Each row is a point on a landscape with many valleys, with its height.
From any point a ball rolls to the lowest of the 6 points nearest to it. It stops when none of these is lower. Distance is the straight distance between rows; heights are no part of it.
Z_399 (h 4.64): [147 145 126 150  90  61 161 179 123  85 126 155 164 119 152 154 133 111
 135 110 134 111 155 153  83 135 132 114  86  91 143 144 128 112 123 115
 127  98 172 153  89 170 185 118 101 152 145 121 130 128 100 158 148  97
 152  91]
Z_737 (h 2.80): [150 112 115 124 161 169 131 115 116 113 128 165 144 128 123 108  74 145
 136 129 136 149 110 136 153  80  99  91  80  93 113 128 105 105 116 165
 129 124 112 130  73 139 142 126 109  90 139 193 138 162 101  90 142 172
 153 119]
Z_935 (h 0.70): [149 124 152 142 112  88 133 140 110 134 130  92  68 118 204 149 158 111
 122 125  83 148 135 127 136 115 210 105 123 141 156 153 119 168  98  83
 114 130 181 133 153 133 129  96 155 137 114  30 101 111 151 119  82 111
 100 101]
Z_637 (h 4.84): [132 109 125 171 157 109 174 147  70 157 102  54 127 187 130 136 192 150
  89 138  93 132 129 105 158 141 168 197 160 146 135 129 155 164 121  95
 153 197 125 148 170 131  84 104 165 153 129 118 121 134 148 146 142 108
  95 113]
Z_201 (h 5.46): [120 146 128  88 151 167  64  99 146 110 153 160 137  90 103 116 131 130
 148  79 153 152  90 166 102 144 148 112 139 134 111 144  87 119 166 131
 122  93  90 129  98 119 130 132 111  59 122 117  90 112 141 121 120 134
 140 137]
Z_319 (h 5.11): [ 94 133 129  82 146 136 101  78 137 177 133 128  87  94 101 167 103 116
 153 113 153 156 122 164  72 196 165 126 219 150 139 134 112 117 182 136
 119 152 137 146 150  52 120 127 124 105 144  97 142  66 130 121 134 101
 129 135]
Z_863 (h 4.44): [118 169  95 111  87 187  88 102 142  83 188 133 130 107 116 100 166 153
 149  66 137 140  85 135 131 135 135 128 103 129  94 125  84 130 151 131
 149  91  88  86 102 170 138 136 131  74 124 144  75 145 146 150 153 183
 129 149]
Z_52 (h 3.84): [131  94  86 141 154 102 134 181 123  95 103 164 118 132 142 132 106 117
 136 129  99 127 106 164 151  97 114  94  58  79 115 100 107  95 105 152
 117 150 144 146  83 137 150 123  78 139 129 157 159 135 118 117 127 126
 148 118]
Z_170 (h 3.94): [130 104 109 174 137 142 110  96  87 115 114 107 134 149 125  80  98 195
  90 118 120  90 113  85 148  93  69 158  61 134 100  97 143 148  81 117
 134 142  72 134 130 170  73 135 125 113  76 196 135 163 130 103 146 173
 107 132]
Z_533 (h 5.83): [104 147 152 110  74 116 128 162 137 130 142 114 168 113 172 159 154 110
 139 131 120 140 184 101  99 182 176 148 147 122 166 118 135 140 149  97
 140  90 140 146 138 121 185 128 153 149 143  63 110  75 125 176 126  81
 140 142]
Z_237 (h 5.49): [129 137 117 102 132 178  93  60 159 134 169 146  83 114 107 124 145 124
 151 110 122 142  65 123 106 142 129 160 164 178  96 166  97 141 159 132
 145  91  87 108 163 116  90 144 135  81 115 114 102 118 148 130 116 158
 101 153]
Z_185 (h 2.99): [110 129  80 121 133 129 133  88 153 122 113 131  66 152 156 104 121 114
  89 138  98 121  80 129 134 153  84 138 142 147 121 120 101 163 127 153
 139 163 122 140 149 117 116 151  83 136 117 160 189 143 137 140 132 173
 135 131]
Z_25 (h 3.50): [154 119 170 102 141 112 121 104 104 160 120  71 127 139 130 143 187 132
 136 143 125 173 137  89 137 102 216 152 159 153 124 143 130 116 145  64
 137 131 154  98 155 127  85  82 194 112 163  66  80 110 147 126  99  86
  95 120]
Z_580 (h 5.14): [ 93 156 100  80 118 176 139  59 190 189 142 105  85 165  82  91 112 132
 124 120 140 160  93  99 133 193  83 178 207 170 106 142 116 158 165 196
 146 129 115 106 183  76 119 178  76 106 124 165 149 146 206 134  79 135
 112 168]
Z_672 (h 5.26): [150 122 120 137 149 148 105 110 108 136 123 109 165 141 124  83 129 158
 125 132 141 114 143  97 147  74 125 140 115 144 101 127 131 130 132  93
 130 153  98 106 125 139  97  94 175 119 111 131 109 161 121 148 153 136
 117 141]
Z_308 (h 4.29): [116 117  95 124 163 108 112 133  91 108 113 107 167 161 158 105 127 165
  73 131 109  70 121 110 163 107 107 155  87 117 109 111 130 133 119  97
 130 144  85 129 134 181 110 132 158 140  74 171 128 160 127 147 158 153
 121 117]
Z_370 (h 1.41): [148  92 119  97 167 172 132 104 154 148  96 191  98 136  82 133  44 161
 128 131 155 153 145 146 112  83  62  55 124  89 121 120 149  91 123 173
 120 154 141 136  84  76  91 135 124 132 145 182 216 163 123  70 134 129
 166 108]
Z_605 (h 4.56): [145 113 130 111 164  78 139 184 125 128  95 135 122 124 191 141  90 122
 132 166  94 132  93 171 151  62 135  87  52 123 126 147 143 116 110 143
 106 141 166 161  85 136 126 114  94  87 110 152 145 112  99 112  87 113
 123  98]
Z_544 (h 4.48): [ 93 153  79  93 153 117 114 104 157 123 124 125  68  85 181 170 138  70
 120 145 110 135  71 153  71 184 156 125 181 174 129 112 115 166 153 117
 110 149 149 134 176 102 143 112 114 113 113 104 137  58 142 121 132 120
 113 149]
Z_429 (h 3.36): [101 146  82 117  86 189 116  75 184 146 196 130 123 155 107  73 151 166
 133  82 120 146  86  80 141 125  87 159  93 154 108 134  85 168 119 151
 155  98  87  82 156 167 106 181  96  59 107 196  73 157 172 137 156 198
 134 147]
Z_650 (h 6.27): [154 158 137 135  69  90 125 198 125  96 161  98 206 102 125 135 187 122
 155  93 135  95 189 115  97 174 145 136 122 125 136 117 134 148 115  69
 108  50 125 131 119 150 181 128 155 163 137  63  95  79 115 174 135 103
 148 163]
Z_642 (h 2.12): [121 135 165 149 106  96 175 183  88 150 111 145 202 180  86 126 121 148
  98 149 161  94 226 116 138 103 111 119 157 109 148 133 163 113 117 121
 121 142 151 120 159 107 108 104 178 175 155 105 141 111 129 128 141 101
 158 132]
Z_561 (h 3.70): [117 127  62 142 141 108 129 130 142 100 115 136  90 128 172 126 128  96
 123 129  83 125  52 181 109 149 121 118 131 118 132 110 103 127 121 143
 149 135 122 139 125 137 150 134  86 108 143 139 145 128 119 152 143 148
 124 123]
Z_806 (h 4.93): [100 165 140 128 114 137 110 108 141 135 153 130 186 126 115 120 154 122
 100 101 145 130 159 126 127 159 146 173 167 144 129 129 133  99 150 114
 125 117 115 127 162 111 135 116 157 146 159  76  86 112 115 163 141 115
 109 156]
Z_632 (h 4.07): [157 101 184 128 164 112 120 147 108 179 108 128 103 154 166 152 121 122
 127 145 133 134 120 124 130  78 169 111 103 135 133 161 130 135 126  83
 116 137 173 119 121 130  94  92 188 117 119 113 108 133 122 105  81 114
 108  82]
Z_8 (h 3.35): [ 69 130 112 112 130 136 124 105 140 141 123  94  90 132 125 135 158 103
 106 142  92 133  85 130 147 182 131 203 217 163 152 141 130 123 154 161
 139 164 134 149 196  82 112 145  90 140 154 129 137 102 158 150 141 135
 106 168]
Z_272 (h 4.20): [ 94 158 105 131 107 194 129  93 195 135 152 136 143 147 106  72 135 150
 129 119 103 138  93 122 108 168  59 170 167 119 118 132 113 112 143 180
 159 124  89 110 142 106 140 144 129 120 127 161 153 155 169 138 147 170
 137 173]
Z_804 (h 4.51): [128 137 164 128 137 163  81  97 147 134 146 124 127 119 113 156 157 129
 157 124 153 155 106 141 127 118 178 119 154 151 130 144 102 129 155  93
 118  99 146 104 109 102 109 102 168  90 125  72 105 136 116 115 114 129
 102 129]
Z_597 (h 5.21): [110 109 157 157 125 127 201 143  96 140 117 116 124 155  78 115  83 164
  96 164 144 100 176 110 170 102  53 131 169 112 132 100 200  91  90 159
 125 176 145 146 119 105 118 176 156 199 145 181 178 191 103 104 141 124
 154 128]
Z_584 (h 3.33): [ 85 154  78 140 106  81 124 140 153  94 141 138  94  99 170 151 143 105
 129 125 103 125 111 164  89 199 135 138 161 134 160 115 125 129 152 143
 146 126 148 145 145 134 172 157  71 127 157 121 141  84 138 159 209 114
 136 144]
Z_518 (h 7.34): [226 133 177 112 113  99 115 169  75  81 131 134 197 110 107 142  95  95
 177 109 148  86 182 106 138 105 155  64  33  93  92 153 106 125 102  69
 121 100 148 104  62 175 166 112 106 104 119 129 132 134 152  93  73 106
 121 129]
Z_252 (h 5.86): [180 130 151 104  88 103 109 167 153 109 179 163 160  68 135 149 128  93
 226  98 172 129 157 181 105 156 173  82 110 136 130 126  97 125 174 110
 106  76 127 139  88 142 204 133  82  88 111  94  80 108 115 116 108 128
 138  98]
Z_119 (h 2.92): [111 130  75 119 120 178  86  70 141 101 155 116 137 147 113  88 128 189
 119  97 133 129  88 123 127  96 103 116  74 148 114 126 107 149 112 141
 134 115  77 108 101 187  92 151 116  93 105 193  87 171 135 124 157 192
 116 119]
Z_92 (h 3.55): [118 149 138 156 138  87 165 147 133 131  85  95 105 122 157 149 160 105
  91 152  76 152 112 107 132 151 148 147 153 149 173 111 136 143 126 134
 147 146 163 155 173 100 133 113  89 156 167  84 127  92 144 150 135 110
 129 102]
Z_763 (h 4.14): [153  94 120 129 170 109 123 141 104 151  98 129 118 135 121 116  98 142
 105 170 143 107 126 145 142  92 108 111 101 119 130 131 149 115 122 125
 132 171 122 150 122 133  98  89 120 143 130 161 157 154 102 106 118 143
 142 108]
Z_30 (h 5.19): [ 80 130 132 130 117 131 138 143 155 117 129 131 175 126 113 119 108 123
 102 123 133 114 170 132 119 168  79 145 199 122 142  96 155  74 161 162
 153 127 126 123 155  76 146 140 108 187 143 108 135 129 107 151 163 109
 159 164]
Z_689 (h 5.30): [161 141 132 135 117 169  70 119 120  90 172 144 173 122 151 141 141 129
 177  91 130 151 110 162 159 102 186  99  80 147  97 143  85 121 146 108
  98  76  94  83  87 159 138 130 102  73 115 126  75 140 140 122  92 138
  92 114]
Z_695 (h 5.05): [124 106 122 110 155 199 138  65 141 164 118 125  61 168  82 109 138 149
 114 112 146 165  89  91 152  94 131 135 172 130 110 146 134 144 127 153
 168 144  88  95 151 101  61 132 134  80 107 172 145 156 184 115 117 141
  80 123]
Z_481 (h 1.87): [155 116  94  82 142 152 104  92 128 114 133 134  60 123 163 116 118 128
 147 136 112 135  32 199 162  51 135  65  73 120  87 152  99 146 119 161
 138 113 140 126  95 192  97 145  82  40  59 202 135 147 141  63  81 186
  71 121]
Z_507 (h 0.81): [135 134  64 118 132 157 123  97 149  75 170 159 144 143  95 101 107 165
 121 109 138 156 112  89 125 119  69 114  97 102  76 122  99 118 127 168
 146 120  90  91 109 157 120 169  97 109 124 216 140 193 142 103 151 172
 164 140]
Z_390 (h 3.66): [111 138 138 134 134 154 108  84 141 142 139 125 118 138 116 108 138 125
 117 122 120 144 103 128 130 150 132 165 213 164 165 142 126 113 159 148
 142 136 126 132 147  77 110 112 128 117 141 102 161 118 136 139 140 113
 105 126]
Z_873 (h 4.50): [136 115 123 181 119  47 154 179  71 101 116 100 179 182 147 129 123 149
 101 166 115  92 163  89 158 132 130 158  75 100 139 104 155 130 106  71
  96 167 119 111 150 184 130 127 167 185 118 132 141 120  96 146 158  96
 118 116]
Z_508 (h 1.79): [103 129 167 166 121  73 180 191 102 149  87 118 144 178 117 151 142 127
 107 149 106 122 181 101 142 142 120 133 179 156 191 120 196  88 125 136
 124 133 174 148 166  92 145 124 137 231 175  90 151 104 115 194 117  77
 143 118]
Z_206 (h 4.90): [ 85 169 116 165  75  73 133 167 119 120 147  80 145 118 205 163 186 117
 114 117  89 139 129  97 122 170 210 176 148 173 135 112 116 151 147 111
 121 112 113 136 197 156 169 140 112 140 163  62  92  59  98 179 158  99
 109 162]
Z_801 (h 4.38): [118 138 109 153 133  99 125 153 116 144 116  74 156 174 132 105 153 149
  95 158 110 127 126 100 152 142 123 188 138 159 131 136 137 124 116 131
 133 136 112 113 157 121 120 125 159 192 129 126 149 114 103 158 161 115
 143 130]
Z_782 (h 3.51): [137 112 118 109 147 103 153 141 107 138 100  93  52 128 178 157 126 105
 101 170  85 145  76 160 165 102 164 109 152 150 176 111 144 166 108 105
 145 174 196 141 149 101  99 108 155 120 121 112 157 105 137  87  96 134
 102  91]
Z_499 (h 3.22): [131 126 119 129 137 151  89 121 131 117 137 132  89 100 161 117 132 125
 135 134 115 128  72 183 137  94 157  99  93 162 105 137 102 130 139 123
 124 119 126 123 131 143 117 117 124  88  99 142 131 130 109 108 125 144
 106 114]
Z_814 (h 4.06): [ 63 129 163 134  63  87 173 158 136 150 110 101 191 116  91 147 130  94
 102 144 165 108 211 105 121 192 137 147 193 135 182 129 183 104 150 170
 119 125 162 145 182  91 159 139 129 190 159  66 108  72 109 172 160  71
 173 164]
Z_568 (h 5.80): [109 142 143  87 144 207  76  38 142 148 145 156 125 116  52 116 147 160
 153 100 158 192 136 121  96 133 108 130 192 154  95 159 137 104 168 135
 126 105  82  80 137 107  95 141 136  94 134 126 102 152 167 109 142 119
  95 150]
Z_291 (h 4.47): [ 99  96 115 178 151 110 176 150 101 143  52 103 142 155  98 122 105 142
  99 167  95 125 156 116 193 139  85 147 140 118 142  79 175 120  93 172
 137 189 160 168 139  86 111 157 125 189 132 172 197 184 124 140 170 121
 135 128]
Z_115 (h 4.36): [135 125 134 141 136 145  97 112 105 134 173 114 119 127 146 124 156 148
 159 110 122 133 108 130 170  81 183 130  81 171 102 164 107 154 133  56
 126 115  87  98 114 182 113 116 152  69  99 119  90 141 125 127 100 155
  75 122]
Z_26 (h 3.99): [115 132 105 127 149  95 125 145 169  98 147 191 134  90 124 116 106 126
 163 103 106 134  99 159 100 157  87 117 145 117 117 115 121  85 115 142
 132 123 109 148  73 116 186 134  66 115 152 152 140 122 119 128 143 125
 169 156]
Z_728 (h 5.20): [159 154 106 138 103 126  99 148 135 107 179 146 210 103 118  92 167 131
 141 117 124 110 129 107 155 149 113 133 111 118  86 121 123 110 122 122
 116  97  90 109 115 146 158 136 139 144 115 127  93 117 110 168 186 136
 136 135]
Z_62 (h 4.00): [145 109 124 148 142 137 137 125  96 102 138 125 147 128 133 114  90 149
 108 119 142  98 115 136 149  73 123  95  42  98  89 125 123 128 118 113
 118 120  97 111  88 169 117 128 113  98 100 175 127 173  96  98 127 152
 117 130]
Z_392 (h 5.63): [ 70 129 125 157  70  55 164 175 134  95 117 120  91  89 160 177 134  82
 156  99 128 133 189 166  94 198 146 114 100 100 180 104 144 140 107 122
 124  70 186 187 132 138 222 119  98 165 180  57  86  65 124 171 160  71
 158 109]
Z_902 (h 2.63): [ 93 140 123  88 116 166 143  78 190 117 151 177 130 110  59 110 116 127
 123  97 155 159 128 143 106 160  59 125 165 110 109  99 129  92 135 191
 136 121 118 110  96  88 125 146  94 128 137 148 162 145 147 118 140 127
 155 150]
Z_933 (h 6.24): [177 155 202  95  86 126 121 153 120 130 142 116 175 120 101 150 136 103
 152 104 178 138 179 116 101 143 183 141 140 134 148 164 105 146 152  86
  83  85 151 101  96 136 132 100 186 120 151  64  91 110 105 130  82 116
 147 122]
Z_265 (h 4.75): [136 122 163 163 149 127 149 147  78 166 104  89 178 153 107 133 124 152
 108 162 157 103 161  90 158  96 135 146  99 118 128 150 193 123 127  93
 101 141 123 139 144 136  90 103 201 167 132 120 110 141 119 110 122  96
 112  99]
Z_909 (h 5.25): [102 110 139 137 129 138 159 102 128 160 113 109 138 178  83  95 116 163
  82 123 126 134 123 113 130 127 101 165 166 147 122 124 124  86 120 160
 148 187 100 126 160 101  96 152 145 174 124 152 157 168 142 138 147 149
 116 124]
Z_324 (h 4.69): [130 105 167 129 134 100 170 166 134 166 106 145 131 134 114 149  76 108
 126 147 140 128 162 139 112 107 102  99 153 123 185 137 170  88 108 132
 140 159 142 150 136  82  98 115 155 175 163 122 155 133 109 115 100  81
 157  87]
Z_400 (h 4.78): [122 135 108  99 122 100  95 129 169 108 184 159 103  57 164 149 136  98
 163  97 114 126  78 197  87 152 154 101 135 131 123 118  91 137 147 146
  86 106 126 131  93 138 173 136  73  74 107 105 118  98 116 123 149 137
 126 143]
Z_608 (h 2.71): [122 126  76 169 125 103 142 133 157  88 117  97 111 151 166  89 153 112
 112 158  89 120  72 118 168 123 143 155  97 135 113 119 133 159  98 144
 151 174 123 143 149 147 141 154 111 140 131 154 124 132 141 147 161 163
 128 151]
Z_444 (h 3.59): [ 87 141 115 141 121  95 147 136 107 129 130  72  54  85 201 173 152  81
 131 154  76 146 118 157 116 174 211 144 186 158 168 142 122 198 127 114
 131 139 170 153 177 127 141 128 103 131 173  56  95  39 133 151 123 103
 112 125]
Z_432 (h 5.22): [153 110 119 167 157  97 142 146  77 112 134  88 136 147 180 120 166 137
 102 160 108  98 126 142 163  87 192 106  53 141 136 129 130 150  98  99
 101 155 144 129 135 196 111 118 150 121  84 118 135 133 116 121 112 127
  92 125]
Z_122 (h 4.24): [155  97 117 133 162 157 116 119 110 138 106 121  48 137 157 117 114 129
 108 184 119 123  86 162 168  62 171 126 108 142 130 124 107 155 118 119
 125 157 143 121 119 153 104 132 134 109  86 146 146 112 138 113  89 156
  70 115]
Z_24 (h 2.39): [133  88  60 128 138 164 162 118 132  76 136 171 159 152 106  85  95 193
  83 134 130 123 148  99 157  65  20 123  75  54  86  89 128 107  94 157
 123 137  94 121  84 154 133 176 123  99  98 227 152 179 117  84 161 170
 150 165]
Z_98 (h 5.42): [131 123 212  81  71  98 132 160 111 143 117  92 186 120  89 151 156 111
 174 102 181 117 243  92 104 167 181 140 168 131 166 145 168 139 162 101
 122  96 166 145 137 105 131 131 174 157 161  13  75  84 102 152 114  77
 138 165]
Z_108 (h 5.54): [166 132 123 163 164  95 132 172  45 103 108 144 218 160 100  98  97 149
 115 161 136  67 177  98 148  93  49 113  49  59 101 109 171  90  90  97
  71 144  78 127 105 206 151 118 156 165 112 176 127 148  87 122 107 112
 154 145]
Z_5 (h 4.70): [140 141 141 123 126 137  97 144 142 126 144 176 152  82 129 126 157 106
 182  98 137 106 131 137 101 119 154  94 106 125 102 120  84 128 145 104
 122 105 132 132  90 140 163 109 106  78 130 117 111 129 101 130  90 148
 121 108]
Z_587 (h 3.76): [100 161  36 132 108 130 111 110 191 118 155 154  70 139 130  89 116 129
 109 107  87 109  40 128 133 156  69 145 118 100 103 103  89 167 116 202
 161 110 103 120 127 138 143 169  62  80  95 191 140 138 145 134 140 193
 160 137]
Z_195 (h 5.98): [171 148 179 134  38  45 169 185 121 110 142 115 131  84 156 172 153  89
 178 109 151  94 171  95  86 177 147  86  87  77 170 121 119 180 110 131
 120  85 179 188  92 190 191 137  96 154 121  61 124 111 120 153 114  74
 132 111]
Z_407 (h 2.46): [129 100  84 132 152 148 132  93 160 134 112 157 104 136  95 112  73 160
 128 115 125 142  92 123 126 121  76 109 135  93 126 106 130  94 107 170
 134 146 112 138 109 126 136 168 123 141 129 190 169 161 144 113 145 156
 167 128]
Z_194 (h 4.53): [ 77 103 118 147 118 169 173  81 172 155 128 150  81 157 103 105 114 141
 120 119 123 130  93 104 167 197  57 165 204 153 137 121 132 126 116 205
 138 155 129 141 176  44 130 167  87 175 130 163 189 167 182 148 132 129
 143 154]
Z_685 (h 4.88): [121 104 140 116 161 183 147 115 143 150 158 168 181 137  89  90 125 152
 112 129 178 139 152 123 133 114  70 107 147 108 110 139 150  63 130 161
 142 141 101 103 126  93 140 141 153 158 138 171 133 151 132  99 122 135
 160 139]
Z_701 (h 1.03): [139 124 109 134 126  72 166 180  98 129  77  98  70 131 207 189 138  90
  91 168  77 146 118 136 153  92 174 109  90 130 150 132 137 131  90 124
 140 117 167 143 143 160 161  97 133 177 152 103 131 119 117 131 136 102
 116 105]
Z_907 (h 1.78): [103 153 101  90 133 136 103  91 179 132 136 137  81 120 110 132 128  76
 129 119 120 137  83 162 106 195  99 132 182 138 125 119 112 114 145 167
 138 123 117 126 150  84 136 141  67 116 134 144 160 117 140 118 159 148
 150 161]
Z_266 (h 4.04): [137 120 166 121 129  77 147 183 113 133  99 147 103 101 144 183  98  83
 147 143 137 114 157 141 124 111 147  77  82  85 185 145 149 131  86 130
 135 113 190 136  95 130 144  90 125 126 174  81 149 103 117 132  99 114
 134  85]
Z_269 (h 4.96): [175 165 181 148 109  94 132 173 107 103 141 117 202 153 129 138 124 106
 135 133 177 108 165  75 102 118 150 121  82 119 121 128 149 134 114  79
 108 123 125 110 139 153 152  89 161 160 159  83 123 125 107 165 102  95
 146 149]
Z_348 (h 5.52): [117 150 138 104 133 138  76 110 147 140 157 147 130  85 137 119 148  89
 179 109 136 151 163 155  85 169 170 124 173 144 129 123  91 106 166 125
 130 111 140 136 118 102 153 128 130 107 124  98 108  92 110 140 133 114
 111 133]
Z_311 (h 5.16): [ 97 156 117 152  88  86 136 172 149 107 136 147 187  99 135 142 124 116
 144 106 154 115 173 125  95 162 110 120 152 124 146 125 132  85 144 122
 100 101 143 130 125 133 199 118 115 161 150  87 119 104  99 176 157 123
 184 146]
Z_477 (h 3.37): [148 131 104 120 114  90 142 134 143 121 154 125  49  71 211 182 155  54
 127 161  88 138  90 155 116 121 190  89 143 153 142 122 111 171 114 106
 118 141 181 137 133 154 162 135 102 118 109  81 117  68 117 135 107 125
  98 114]
Z_845 (h 5.10): [149  99 137 126 187 194  94  84 108 128 117 127  88 141 105 111 122 150
 132 133 143 151 107 157 172  71 136 131 101 143  96 148  89 136 122 116
 119 139 101 105  85 164  51 113 158  59  94 180 114 149 120  82 108 172
  80 117]
Z_520 (h 4.73): [165 127 148 126 176 172 115 139  74 136 100 146 148 116  97 137  75 153
 156 141 160 123 144 129 137  62 119  89  57  87  84 145 147  94 140 116
  92 113 127 136  84 150 112 114 144 109 119 165 133 145 106  58 102 142
 130 114]
Z_55 (h 3.71): [114 137 115 144 115 122 122 141 167 121 120 155 166 129 133 110 137 137
 112 105 122 117  95 129 122 140 109 131 122 111 124 107 111 102 127 150
 151 130  99 130 114 129 158 159 110 141 139 129 170 149 107 156 171 133
 175 131]
Z_274 (h 4.42): [145 123 153 107 159 171 113  87 146 146 108 169  94  94  92 147 127 133
 131 119 150 167 126 148  92 103 123 100 171 136 137 139 136 108 148 154
 125 137 112 126 115  76  88 115 125 104 133 132 166 142 125 107 103 118
 131  89]
Z_142 (h 6.18): [186 137 200 114 143 106 147 162  99 136  60 150 132 114 105 142 105 109
 133 145 178 107 197 124  85 117 143  88 108  99 152 152 147 143 122  89
 133 139 175 123 132 114 108  77 188 141 122 108 116 136 118 116  71  98
 160  99]
Z_316 (h 5.18): [107 133 147 106 117  96  98 150 134 146 133 143 101 106 158 183 148  74
 153 145 132 124 156 149  59 169 172 123 175 134 179 139 128 170 142  99
 111 121 158 147 125 113 153 105 144 135 145  37 106  82  94 149 103  89
 157 129]
Z_492 (h 5.31): [126 149 169 107 123 184 124 152 114 150 105 159 198 121  78 137 101 124
 149 104 158 132 216 153 109 132 125 140 159 128 151 168 137 116 147  90
 130  94 153  84 100 113 115  88 179 156 165  98 106 137 133  99 101 118
 130 110]
Z_703 (h 2.64): [151 112 144 121 170 172 133 114 140 166  96 149 100 159 107 123  93 137
 128 149 132 119 113 161 126  73 114 111 106 104 130 115 139 113 131 137
 124 149 123 136 113 100 101 102 129 116 125 157 172 156 103  71 124 144
 135  73]
Z_959 (h 4.27): [ 89 153 123 111 122 132 125 110 137 175 151  58 135 145 131 118 200 151
 113 136 104 146 107  68 163 147 134 215 188 176 122 149 147 140 182 124
 165 120 108 126 225  86 110 137 138 162 139 106 110  90 175 144 158 114
  66 180]
Z_327 (h 5.93): [164 163 136 137  97 112 105 165 140 126 175  89 168 100 182 151 169 111
 154 120  89 127 107 134 113 131 197 124 107 144 110 135  95 146 152  93
 105  95 115 122 131 152 165 123 145 115 107  78  72  83 109 160 118 114
 104 137]
Z_606 (h 4.12): [105 117 116  94 122 190 134  77 187 131 147 163 109 132  82  81 109 168
  94 107 140 153 125 110 115 162  61 169 183 158 103 137 125 125 129 200
 162 129 103 116 142  93  95 146 102 140 113 174 135 149 162 113 153 171
 148 146]
Z_746 (h 3.87): [111  98  90 177 127  88 148 165 128 106  65 122  73 128 150 141 105 126
 103 159  81 111 119 133 170 117 113 110  99 119 133  91 154 108  98 153
 132 182 145 144 125 115 132 139 125 145 120 159 172 141 111 137 139 129
 133 128]
Z_688 (h 2.59): [145 115 158 144 118  74 148 165 109 134 103 130 142 136 150 150 127 101
  96 141 113 110 150 126 134 126 123 123  90 113 158 125 144 129 114 118
 112 130 134 144 135 122 108  99 143 165 137 123 140 128 113 119 116  94
 130 102]
Z_771 (h 5.77): [126  69 174 140 124 239 124  53  76 135 133 121 128 157  71  85 100 219
  84 134 159 116 169  77 115  90  54 168 127 134  70 122 167 135  99 169
 144 121  72 142 117 106  63 157 144 148  94 212 115 185 155 100 159 158
 118 159]
Z_197 (h 3.49): [127 152 107 192 120  48 180 183 104 104 107 117 144 142 161 156 129  98
 120 154 104  98 156 105 125 134 124 111  84 103 164  93 144  99  97 113
 122 108 154 161 144 185 164 140 121 185 163 111 115 112 114 163 141  76
 161 118]
Z_663 (h 2.93): [136  95  87 133 113 152 134  88 110 128 143 120  98 164 145  92 110 176
  94 141  92  94  86 123 151  97  87 169  69 109  80  89 106 175  94 160
 146 150  90 129 130 159  84 168 116  98  74 212 120 186 142 118 150 196
 121 130]
Z_730 (h 6.40): [108 133 154  92 156 213  66  86 157 138 147 148 160  64  78 138 117 124
 206  74 197 159 155 158  84 143 138 130 172 137 114 148 111 119 172 123
  98 101 108  92  82  86 133 132 113  97 141  97  84 159 135 106  94 120
 135 126]
Z_623 (h 5.95): [184 124 175 122 137 165 101 116  79 149 104 155 149 129  86 124  97 128
 152 138 178 134 177 138 119  87 128 101  71 121 103 163 136 136 121  62
 128 120 126  89  74 143 118 102 185 118 116 125 118 136 128  86  75 119
 118 106]
Z_602 (h 4.74): [129 120 137  99 185 148 115  92 132 157 141  99  81 121 136 159 148 103
 148 138 130 168  81 140 139 145 166 140 171 155 149 143 128 161 127 103
 139 155 140 110 156 103  91 114 147  90 132  90 138  91 168 103 112 132
  85 113]
Z_830 (h 4.01): [105  79 124 145 157 158 123  74 152 165 100 108  49 168 133  90 112 170
  97 135 126 149 107  94 145 118  60 168 157 119 121 115 144 167 114 154
 144 173 124 145 146  99  84 145 116 126  98 218 174 171 161 110 137 169
 117 127]
Z_696 (h 6.48): [220 134 198 106  89  70 166 166  88  64 105 133 168 128 119 158 129 113
 185 139 164  68 189  80 119 119 167  96 102  79 145 140 106 142 131  73
 113  79 166 144 119 158 147 101 163 151 115  86 103 128 147 139  81  86
 154 103]

Call two points neighbours if one is among the 6 nearest of the other. Go from one point of each pair to the other, from neighbour to neighbour, staying as low as possible. Name the highest point that can't be avoided.
Z_508 and Z_608 => Z_92
Z_608 and Z_507 => Z_185
Z_370 and Z_507 => Z_407
Z_507 and Z_907 => Z_902
Z_507 and Z_481 => Z_737
Z_508 and Z_935 => Z_688
